A landscape with many valleys, sampled at points; each row gives a point and its height.
From any point a ball rolls to the lowest of the 2 points nearest to it. It stops when none of these is lower. Distance is the straight distance between rows; heights are no part of it.
j_783: [ -1   1  74 -65 -16 -15  70 -42  34 -36 -36  38  12  -3 -47  30  68  -4
   3  45  58]  (h 5.63)
j_719: [  3 -83  43  17  17  -3  24  24  -8 -22  17 -66  50  27 -30  22 -71  11
 -52  16 -24]  (h 5.15)
j_679: [ 17   6  53 -44  22  23  38  11   5  51  10 -31  -1 -29  39  14  35  36
  20 -18  23]  (h 6.41)
j_685: [ 15  58  -3  -1   0   2 -23 -11 -20  36   4  23 -20 -35  22 -49  18   8
  39 -39  17]  (h 5.99)
j_501: [ 35 -24  40  22   6   5 -56 -15   5 -13  14  -4  -3  28 -30  54 -11  16
 -61  19  33]  (h 4.99)
j_382: [-24  24 -67   7  17 -34  11  66  33  -3 -11  16 -37   8   5 -45 -12 -69
  18   7 -71]  (h 4.29)
j_756: [  9  33 -17  57  88 -10  -8  20 -63 -22  40  -2   7  17  62 -20 -22  17
  23 -41  -2]  (h 2.68)
j_825: [ -1  26   8   5 -55   4  -1 -51   2  11 -73   6   5  20 -16 -19  28 -24
  58 -36  36]  (h 6.50)
j_79: [ -3 -29  15  23  31  36  15  55 -60 -14  70 -30  39  -4  -6 -24 -55  13
 -20   5 -62]  (h 3.86)
j_320: [  -6   30  -27    2  -27   18 -109   12  -21    6   17    2   14  -43
   12  -19   40  -30   29  -28  -24]  (h 5.52)
j_615: [-42 -36 -45 -73 -12 -17  39  61  31  -5   5 -21 -20 -26  12   0   1 -26
  21  17 -53]  (h 3.54)
j_61: [-45  10 -28  38   6   1 -57  26  -7 -20  -4   1  14  17  11 -22  -1 -24
  14 -22 -15]  (h 5.29)
j_504: [ -9   2 -52  -5  -7 -12   4  25  36  33  -3  36 -40  28   2  -8 -36  -7
 -38  41 -28]  (h 6.69)
j_133: [-14 -37  40  38   1  42 -11 -15 -29 -19  17 -67  69   4  26  62 -18  61
 -19 -34 -26]  (h 1.56)
j_893: [ -8  -9  60   2  -7  17  30  -8  16  32 -53 -28  25  28  30  22  35  37
  52 -51  38]  (h 6.64)
j_795: [-13   4 -58  54 -22  10 -15   4  -1  31  54  41  26  12 -29 -41 -58 -12
 -57  23 -65]  (h 2.07)
j_360: [  9  35  15 -17 -56   6  18 -76  19  12 -53  58   7  12 -15 -39  66  -8
  44  12  78]  (h 6.30)
j_873: [ 61 -12   9 -26   6   5  28  38   4  33 -22 -36   7 -25 -41  -3 -27 -13
  19  16 -12]  (h 3.12)
j_982: [  1 -15  25 -34 -55  53  32  -4  26  29 -64 -32  39 -10  23  33  30  32
  33 -17   6]  (h 6.84)
j_555: [  0  36  36 -20  27 -25 -13 -24 -32   6   8 -20 -14 -24  37 -29  39  19
  31 -52  41]  (h 5.89)
j_399: [  8  20 -60  30  43   6 -64  68  12   8  58  31   4 -11  11  -8 -11 -28
 -23  44 -67]  (h 1.49)
j_859: [ 41  23 -33  27 -32  20   0  16  -9  36 -27 -18   9  -1  18  -4 -19  23
  36 -16   1]  (h 1.89)
j_793: [ -1   0  14 -41 -54  32  -6 -31  31  13 -75  20  26   4   9  26  56  -3
  48  -7  37]  (h 6.70)
j_796: [ -2  12   7  -3  -4 -50  36 -61  31 -34 -56  34 -39  17 -39   4  35 -54
  10  28  44]  (h 4.98)
j_708: [-40 -19   7  14 -22  10  18  18  13  13 -24 -15   1  26 -20 -51 -31 -21
  27 -30   5]  (h 7.75)
j_528: [ 15 -11 -24  49  58  10  -8  39 -33 -45  34  -3  22  14  36  46 -27  35
 -30  -1 -28]  (h 1.64)
j_828: [ 32  21  53 -38  36   5  56 -18  14  40 -36  -7  10  10  39   0  58  26
  63 -19  58]  (h 6.51)
j_926: [-19   9  11  57  40  33 -23  -7 -50  16  75  19  21  13   1 -55 -46  25
 -31 -17  11]  (h 3.80)
j_110: [ 10 -43 -29  -1 -21 -21  21  33 -24  -7  27 -34  25 -37 -43  -4 -76 -10
 -24   8 -68]  (h 4.50)
j_739: [ 85  12   8 -13 -13  29  17  -1  18  69 -51 -23  18  -1  -5  11  -4   5
  48  14  20]  (h 2.57)
j_28: [ 23  16  34 -36  -9  -2  30 -51  19  -1   5  17 -48  -7 -28   0   9  13
 -24  39  43]  (h 6.74)
j_845: [-44 -32 -18 -20 -62  18  53  41  20  39 -22 -19   3   9 -23 -52 -34 -25
   4   9 -44]  (h 7.46)
j_824: [ 29  28   0  53  36 -20  -6 -34 -25   2 -12 -12 -18  22  48  28  18  53
  17 -43  52]  (h 3.22)
j_12: [  1  -1  -8 -17 -29  10 -24 -22  20  21   5  31 -29  -2 -35  -1  -9 -13
 -49  53   5]  (h 6.98)
j_179: [ 38  35  43 -26 -72  17   1 -95   6  16  -5  38 -14 -19 -43 -30  45   0
   5   6  57]  (h 6.46)
j_987: [ 28 -20   3   7 -34  54 -35  11 -19  12  -6 -40  55 -29  25  57  -4  50
  -2 -25 -28]  (h 1.95)
j_619: [-36  16 -81  30 -63  20 -34   9 -24   4  41  19   8 -37  15 -21 -17  19
  20 -21 -74]  (h 5.64)
j_988: [  0  13 -85  64   4   0 -34  55   0  14  62  38  19   4 -28 -23 -48 -41
 -14  25 -92]  (h 0.81)
j_814: [-35 -52 -55 -25 -81  17   8  -1  -2  28  29  -2  34 -28 -32 -18 -53  16
 -39  16 -71]  (h 4.40)
j_801: [ -4   3  26 -27 -26 -31   9 -64  20 -74 -26   5 -44  -6   1  55  30  30
 -24 -10  34]  (h 3.82)
j_230: [-39 -36 -12 -32  -6 -12  -3  27  12 -30  -1 -23 -19 -22  -6  33  -5 -13
 -12  20 -23]  (h 2.72)
j_959: [-30  14  -9  35  -3   6   2 -39 -37   5  58  37 -24  27 -14 -52 -32  37
 -33 -15  27]  (h 4.09)
j_744: [ -5  26 -87  59  10  -2 -49  54 -12 -10 -20  16   9  33  49  -9 -21 -33
  23 -27 -43]  (h 5.67)
j_143: [-10  50 -33 -11  33 -21  23  27  46  20  -7  56 -36  18  17 -43  17 -60
  25  16 -17]  (h 4.59)
j_243: [  0  -4 -40  19  47  14 -13  72  -9  -6  39  -4  -9   3  14   6 -36   4
 -23  14 -53]  (h 0.69)
j_341: [ 12  61 -20  -4  -8 -43   6 -69  -4 -10  -7  54 -60 -15  10   3  31  18
 -10  -6  46]  (h 4.69)
j_865: [ 37 -12  12  -7 -43 -10 -10  24 -23  17  18 -34  14 -42 -64 -15 -40 -24
   2  17 -22]  (h 3.67)
j_174: [  5 -60  68 -43  12  37  -4  52  41  31  19 -60  40  -5   1  53  13  17
 -24  12 -30]  (h 2.85)
j_755: [-45  38  -6   4  15 -20  -7 -25 -16  20  63  32 -39 -21   3 -59 -20  -3
 -27 -11  -4]  (h 4.36)
j_613: [-37 -14 -25 -21 -61 -32   9 -40  22 -48 -53  -6 -39 -23 -15  45  16  -4
  -7  -1   0]  (h 2.83)
j_117: [ -5  -7  10 -21  41 -19 -44  32   5 -27   9 -34  -3 -35  15  24  31 -21
   5 -11   0]  (h 3.43)
j_387: [-40  -7 -52  60  17  -6  23  29 -43 -49  16  -6   0  12  16 -16 -57  10
 -11 -22 -34]  (h 6.47)
j_476: [  2  43 -20   4  26 -40 -19 -30 -18 -18  20  27 -57 -24  -7 -19   4 -15
 -14  -5   7]  (h 4.58)
j_116: [ -3   0 -32  18 -18  38  -6  22 -27  18  -6 -25  31 -16  46  14 -25  46
  30 -48 -40]  (h 1.00)
j_746: [-17 -60  11 -10  -1 -37  53  25   2 -25   0 -72  12  -9 -45  -3 -73 -22
 -42  11 -55]  (h 5.58)
j_742: [-50 -50 -51 -62 -62   2  35 -36  14  24  -2  -6 -12 -21  -3  12 -39  23
 -53  28 -48]  (h 2.95)
j_545: [  0  -4  -7   2  17 -42   4 -12  28 -26 -90 -12 -25  33  12  39  17 -12
  27 -15  44]  (h 4.16)
j_757: [ 44  33  79 -57 -31  -3  32 -66   3 -18  14  48 -24 -31 -48 -14  45 -18
   4  39  63]  (h 6.60)
j_931: [ 31  50  -2 -17   5   8  49 -28  -3  52  -2  34 -35   2  16 -50   7  23
  31   1  33]  (h 6.14)
j_134: [-17 -23 -33  47 -23  37 -75  14   4  15  25  16  30  15 -33  -8 -47 -10
 -53  34 -38]  (h 3.29)
j_550: [ -3  -3 -29   3  32  10  15   1   2  30  11  18 -33  33  12   2 -39  40
 -28  25  20]  (h 6.44)
j_829: [ 24  40 -22  35  74 -37 -25 -28 -52 -48   2 -22  -1  -4  52  14  12  25
  21 -49  14]  (h 2.96)
j_711: [ 14  15  -2   3   0 -48  37 -84   9 -24 -10  52 -44  36  26  22  48  37
  -5  -5  97]  (h 4.51)
j_138: [-32   8  34 -34 -19  -8 -47 -13  19 -17  14  24 -19 -29 -33 -40  37 -73
   9  -2  13]  (h 4.08)
j_886: [-49 -14 -44  -8 -76   7  -6  -4   6  16  20  -2   6 -53 -22 -19  -9  -6
   6  -7 -50]  (h 5.19)
j_944: [-11  13 -28  39  24  -4 -75   3   3 -18  -3  33 -21  25 -10   9   3 -10
 -28  11   0]  (h 4.94)
j_99: [  7  34  25 -34  -5 -19  98 -69  16 -21 -52  46 -12  26 -31 -10  58 -18
  54  28  94]  (h 6.09)
j_621: [  0 -12  58 -46   9 -25  10 -31  35 -45 -40  28  -3   1 -46   1  59 -73
  -1  51  52]  (h 5.31)
j_718: [  4   4  19 -25 -49 -15  39 -94  18 -38 -49  18 -18  25  14  59  55  43
   3  -6  72]  (h 4.24)
j_917: [ 49  -5  48  29  50 -26 -42 -13  -3 -27 -13 -27   2  18  -2  62  30  18
 -30  -4  43]  (h 5.36)
j_472: [ 11  -6  47  64  49  16 -39   7 -47 -22  24 -25  38  24  15  21  -3  33
 -19 -32  20]  (h 3.17)
j_514: [ 22 -48  49 -74   1  43  24  11  31  65  34 -25  31 -16   4  29  -4  38
 -50  42 -14]  (h 2.38)
j_185: [ 21  30 -25   8  -2  34 -86   4   7  19  11  41   2  -9  28  15  35  -5
  -2   4   0]  (h 5.28)
j_585: [ 11  27  23 -53  21 -41 -18 -17  13 -23  -9  21 -17 -49 -20 -21  72 -79
  43  16  13]  (h 4.28)
j_463: [  6 -63  -3  -5  57  15  29  43 -45 -17  50 -43  38  -4   2  18 -66  24
 -55  39 -42]  (h 4.30)
j_576: [ 18  10  71 -24   0 -35  63 -70  24 -24 -39   4   9  22 -25  19  69  -6
  17  -6  85]  (h 5.88)
j_806: [-35  18 -15  52  -7  -2   9  45   4  30 -38  13 -13  75   6 -82 -39 -32
  26 -37   0]  (h 7.95)
j_686: [-18   1  17   3  36 -46 -23   3   7 -42 -40 -23 -37  -2  11   3  19 -35
  27 -15  17]  (h 3.75)
j_749: [ 11  -7 -45 -34   7 -29  23 100  28   6  12  -4 -27 -35   8 -18   5 -54
  49  18 -78]  (h 3.95)
j_405: [ 31  39  48  -4  35 -18  -8 -29 -12  -3 -17   0 -10   6 -13 -16  16 -13
  10 -20  64]  (h 5.78)
j_897: [ 38  11   2 -19  16  11  48  -3  13  55   6   5 -33  13  30  11   5  46
   1  21  31]  (h 6.29)
j_623: [  5 -32  65  80  40  25  -7   0 -48 -27   0 -58  77  56  34  68 -16  69
 -15 -54   4]  (h 2.54)
j_812: [  6  -5  32  41  54  41 -14  47 -39  -4  57 -17  30   2  12 -28 -28  -2
 -14  -7   1]  (h 3.52)
j_947: [  0 -15  69  27  37  -9   5 -13   7 -13 -14 -24   3  45  15  23   8   5
  -7 -19  61]  (h 5.60)
j_983: [-45 -34 -30 -79 -65  14  19 -21  35 -11 -25  11 -20 -37   2  35  21  14
 -17  24 -15]  (h 1.22)
j_703: [ 11 -35  88 -64 -10  37  49 -42  36  54  41  -7  13  10   8   5  16  64
 -46  43  28]  (h 1.92)
j_427: [ 16  41   4 -39  61 -21 -20  21  26  14 -27  32 -24   3   9 -34  60 -56
  44  20  26]  (h 4.43)
j_13: [-35 -39  26 -56 -28  16 -52  18  34  -3  24 -12  14 -35 -39   0  42 -46
  -5  14  -5]  (h 3.76)
j_88: [ -3  -8 -34   6 -45   2  47  65 -11  25 -25 -36   8 -17 -17 -48 -50 -16
  44 -23 -55]  (h 7.19)
j_221: [ 11  23 -32  16  17 -48  29 -20  14  -6 -48  24 -45  34 -11  -2  -3 -18
  17   5  24]  (h 4.60)
j_677: [ 12 -37  -3  40  -7  45 -83  13  -6  -9  23 -19  38   8 -16  49 -12  10
 -44  16  -8]  (h 4.32)
j_670: [  9   5 -47  40  -9 -30  55  36 -21 -18 -32 -32   1   9  12 -14 -59   0
  17 -24 -56]  (h 6.88)
j_238: [ 12  13 -31  69 102  -9  -6  28 -65 -68  33   8  16  24  22   4 -44  -7
   7   2 -33]  (h 2.30)
j_699: [-26 -69  49 -35 -25  32 -57  51  23  19  33 -33  39 -15  -5  35  28 -16
 -19  -5 -25]  (h 3.31)
j_595: [-39  10 -74  47  -3   6 -30  21 -29 -36  60  30  17 -11  32   6 -32  25
 -24 -12 -56]  (h 6.06)

Where does a ball stop that starts at each point below?
j_708 => j_983
j_576 => j_230
j_746 => j_116
j_679 => j_988
j_12 => j_988

Call two points neighbours if one is among the 2 nearest of the other. Go from one point of each pair to the other, from neighbour to neighbour, staying as low as possible. Name the highest point that can't be avoided.
j_230, j_703 => j_143
j_116, j_983 => j_341
j_133, j_116 => j_987
j_988, j_243 => j_399
